The views of a scene show one set of named points, each view turned or mirrored, and shifted as a whole, with a little noise and some points left out.
(in the rows, 128 means zero)

Scene 1
View 1
q284: [110 148  89 138 133 136 134 173 148 147 121 130 142 131 127 136 114 120
 138  95 140  99 149  96 135 117]
q926: [123  72 122 161 118 108 101 166 117 142 117 165 125 127 106 123 160  98
 196 127 153 157 119  99 149 136]
q96: [117 146 108 171 175 110 108 155 110 129 144 151 107 114 108 131 131 108
 156 106 175 131 176 108 129 110]
q776: [ 73  90  58 173 101 134 127 135 119 189 146 180 156 143 128 101 178  96
  95 119 138 140 114 133  97 120]
q72: [133 136 135 169 163 132 147 130 144 126 154  89 112 147 122 123 107 117
 165  80 134 112 187  66 156 121]
q552: [134 115 111 152 124 117 130 180 152 137 117 120 146 147 130 134 121 114
 161 104 124 103 136  85 155 141]
q167: [100 113 111 207 112 122 143 148 108 169 178 154 165 132 151 116 192  60
 118 123 121 133 142 117 102 116]
q730: [114 129 108 195 133 144 133 158 141 124 109 106 174 174 122  91 134 139
 134 104 126  90 135  69 149 129]
q519: [123 159 118 181 141 129 144 162 135 130 143 110 149 136 134 130 123 110
 144 100 124  94 175  80 138 122]
q604: [117 147 104 188 164  97 105 187 108 131 142 154 144 129 128 126 156  93
 131 123 164 115 149 119 117 116]
q363: [ 88 125  98 147 119 158 139 170 138 163 130 140 161 146 138 112 162  98
 121  93 149 129 112 103 118  90]
q945: [121 136  94 175 129  99 111 188 121 141 127 160 148 120 126 140 140 101
 147 129 140 106 147 112 127 139]
q213: [131 116 116 156 130  87 142 167 128 170 186 146 123 112 155 163 153  48
 144 113 121 132 162 126 118 135]
q97: [121 115 100 185 133 118 128 147 137 136 126 125 142 151 118 114 125 126
 146 111 124 102 155  86 146 146]
q413: [115  99  83 157 132 102 106 179 136 147 113 153 145 149 123 120 143 115
 132 121 146 114 115 116 134 142]
q794: [122 130  89 171 147  90 123 178 130 150 151 143 144 138 142 133 144  89
 113 117 136 103 146 124 119 138]
q869: [112 126  97 183 138 122 129 157 135 141 132 126 154 157 129 110 139 116
 122 107 134 102 142  98 133 131]
q302: [114 127  79 145 140  96 126 162 130 166 156 160 115 112 130 151 131  88
 127 111 142 121 161 131 117 132]
q971: [ 89 170  87 183 116 134 139 165 106 165 162 172 157  94 138 144 160  78
 122 120 138 115 170 120  92  99]
q592: [108  98  97 135 108 131 123 179 142 158 113 150 148 142 127 127 146 105
 151 108 143 128 107 104 137 123]
q874: [112 116  96 176 119 126 141 150 139 154 139 129 151 147 133 117 139 109
 128 106 119 106 143  94 132 137]
q169: [130 128 116 195 107 111 141 147 124 142 149 138 139 112 123 145 127  99
 174 126 103 106 186  86 140 156]
View 2
q945: [127 158 127 161 126 127 135 149 150 118 117 199 127 156 119 151  94 148
 127 131 132 148 147 129 122 109]
q96: [160 179 116 189 129 111 142 146 152 163  97 157 118 161 119 125 107 158
 103 114 149 156 142 136 103 116]
q302: [145 132 128 168 103 115 125 149 123 152 119 176 120 149 115 166  79 146
 102 118 144 184 153 135 117 124]
q971: [103 130 117 140 126 126 134 143 121 155 110 211 150 127  85 148  95 162
 116  77 119 177 135 134 111 170]
q926: [144 151 101 205 130 122 152 148 162  97 112 147 118 139 161 146  66 114
 117 114 126 119 115 103 133  90]
q97: [135 158 136 140 118 102 123 134 166 153 130 170 114 161 166 138 120 131
 143 130 151 137 127 131 129  94]
q592: [130 125 104 155 122 115 149 135 144 130 140 168 124 151 153 169  50 125
 144 111 136 120 141 133 135  96]
q72: [174 163 139 146 135  78  99 129 173 193 126 120 120 192 162 128 131 166
 132  99 147 153 124 137 115  84]
q363: [117 113  93 126 133 111 145 123 127 168 150 172 125 149 138 144  53 136
 149  84 129 114 140 139 129 130]
q604: [131 162 115 166 140 133 138 147 140 144 115 197 110 165 105 112  94 157
 113 125 126 138 157 124 114 128]
q874: [123 130 132 128 113 106 118 133 149 157 141 178 118 153 158 147 103 131
 141 116 141 145 127 128 133 111]
q167: [ 99 104 118 135 127 129 110 139 129 145 133 194 118 127 131 117  94 133
 111  84  96 154 111  90 133 158]
q552: [147 147 136 144 129 102 120 136 165 132 141 163 125 180 159 164  88 143
 151 126 136 132 139 133 133  72]
q869: [125 147 127 127 122 111 126 132 150 165 139 183 109 163 152 128 106 137
 142 126 144 131 139 133 128 110]
q776: [ 89 102  95 140  94 128 154 134 112 158 137 200 110  98 148 140  63  95
 120 103 145 142 125 122 136 165]
q213: [146 109 138 168 117 118  90 152 127 132 127 168 121 155 115 160  79 156
  88  98 101 196 133 101 126 122]
q519: [140 157 142 124 139  97 107 132 164 168 130 169 134 182 135 137 126 170
 147 105 133 148 134 140 117 101]
q413: [128 142 114 157 112 124 146 142 143 129 137 190 104 153 147 148  68 120
 132 145 146 126 154 130 133  99]
View 3
q730: [166 110 104 159 143 111  90 149 160 140 134 127 157 135  92  98 108  75
 122  93  49 104 106 140 134 105]
q926: [150 109 128 132 129 118 129 155 182  80  94  86 144 128 115 122  94 162
 115 109  79 158 151 134 130 178]
q869: [156 109 109 150 143 115 103 144 152 152 120 117 137 130  84 109 106 106
 152 103  79 116 129 140 134 119]
q794: [129 113 107 142 137 128 119 158 141 161 102 112 122 109  69 115 100 139
 175 119 108 117 147 130 136 120]
q167: [130 135 147 133 141 108 130 110 148 143  93 104 100 144  84 139  98 132
 171  94  85 112 198 113 101 100]
q169: [127 159 111 140 111 107 111 177 139 117 155 121 101 135 117  98  78 123
 172 102  73 128 145 132 117 146]
q97: [158 118 106 152 136 106  99 158 149 138 138 120 130 131 100 101  97 107
 145 106  71 130 119 148 140 139]
q284: [159 114 106 131 120 131 110 177 180 142 119 116 148 132  85 104 116 103
 189  96  98 109 108 155 136 137]
q776: [176  87 158 149 170 100 135 116 174 172  80  64 109 172  71 133  95 136
 177  90  95 121 179 123 121 129]
q302: [141 114 112 127 127 129 127 165 157 152 107 101 111 122  78 120 105 153
 207 114 126 133 150 149 134 155]
q552: [148 130 110 131 125 114 110 190 168 114 112 124 148 118  89  99  93 105
 143 110  81 129 105 144 143 132]
q945: [129 111 103 149 126 140 123 177 156 138 113  99 133 121  92 103  91 150
 161 112  93 112 142 118 124 141]
q413: [154  89 117 148 150 121 122 167 170 143  92  90 145 124  75 110  93 139
 138 116  93 131 128 131 146 140]
q874: [157 123 123 141 142 101 109 152 157 146 118 115 122 140  84 111  95 103
 163 100  80 123 134 143 134 121]
q213: [113 155 128 105 116 115 132 157 144 124  92 121  95 108  78 134  94 152
 199 117 121 140 175 139 124 131]
q96: [144 103  83 139 109 150 107 137 153 129 140 114 131 113 114 118 130 151
 177 106 103 134 147 157 126 176]
q72: [153 146  86 123 106 113  83 140 147 112 158 159 130 113 114 114 132  84
 168  99  82 143 112 185 140 146]
q592: [163 106 136 129 139 115 130 170 196 117  78  90 152 139  82 115  99 123
 149 101  90 128 126 137 136 139]
q604: [126  96  91 149 125 157 117 137 148 145 112 106 141 105  89 120 121 156
 159 112 100 107 159 123 119 133]
q363: [168 104 138 126 140 124 125 132 196 140  77 100 152 150  74 128 124 101
 173  82  90 102 141 139 120 111]
View 4
q169: [104 102 138 133 111 151  71 123 124 117 132  99 133  86 111 140 127 114
 110 176 130 148 159 121 180 125]
q167: [109 130 187 138 105 130  83 159 124 131 158 111 109 142 160 164 118 107
  67 146 145  87 179 106 162 125]
q97: [122 129 137 122 129 162  83 163 146 130 114 134 133 114 120 139 147 123
 127 163 104 139 150 145 175 124]
q794: [109 127 125 127  92 145  87 163 100 140 108 150 118 125 146 146 125 114
 101 144 119  96 150 111 146 117]
q96: [103  91 106 120 104 132 130 157 128 137 120 125 151 110 126  99 154  77
 120 148 130 114 167 118 136 113]
q730: [126 143 176 129 133 165  95 183 158 140 125 142 120 136 127 139 156 137
 139 157  81 150 159 170 164 126]
q72: [130  88 168 112  89 148 120 145 153 154 109 114 161 103  98  85 127 107
 122 167 100 149 145 168 174 114]
q971: [119 117 140 140  92 129  97 156  86 121 149 113  79 128 142 136 127  92
  66 122 142 117 204  70 135 122]
q874: [133 136 151 124 112 153  84 162 141 134 115 126 118 129 128 148 127 117
 109 147 109 121 160 130 179 128]
q213: [104 103 137 134  60 128  87 123  96 142 115 110 130 106 138 150  87  93
  87 149 138  78 149  95 170 123]
q519: [119 110 164 129  93 153 101 153 119 143 124 126 120 109 115 111 133 125
 117 160  98 155 162 145 152 117]
q302: [123 115  99 122  84 135 102 150 107 135  99 129 119 114 128 133 117  86
  97 129 128  94 162  88 161 122]
q284: [136 126 129 130  95 150 113 161 123 144 101 130 106 121 112 124 129 104
 138 127  83 140 173 127 160 133]
q945: [ 92 122 109 142 111 147  91 153 105 126 122 133 117 112 139 152 141 104
 130 147 117 115 166 108 144 129]
q776: [144 163 132 121 128 136  88 187 151 122 129 124  93 167 156 177 130  87
  71 110 143  69 190  83 181 137]
q413: [111 145 107 132 121 149  96 172 138 134 101 146 123 132 145 167 141 100
 143 135 105  89 155 120 164 136]
q926: [ 84 117 113 148 128 132 110 141 166 125 123  99 157 117 146 172 141  65
 162 148 128  75 168 123 179 151]
q552: [113 127 137 140 104 156  94 146 135 141 100 126 128 110 120 151 122 114
 158 152  84 128 149 145 175 138]
q604: [ 85 113 127 138 103 135 112 171 103 135 131 147 128 128 155 131 151 100
 115 144 125  99 168 115 116 115]

Which points are out of place in each view (at most two, in the order of its rows)? Write none if all are in place.
view 1 | q96, q971
view 2 | none
view 3 | none
view 4 | q167, q97
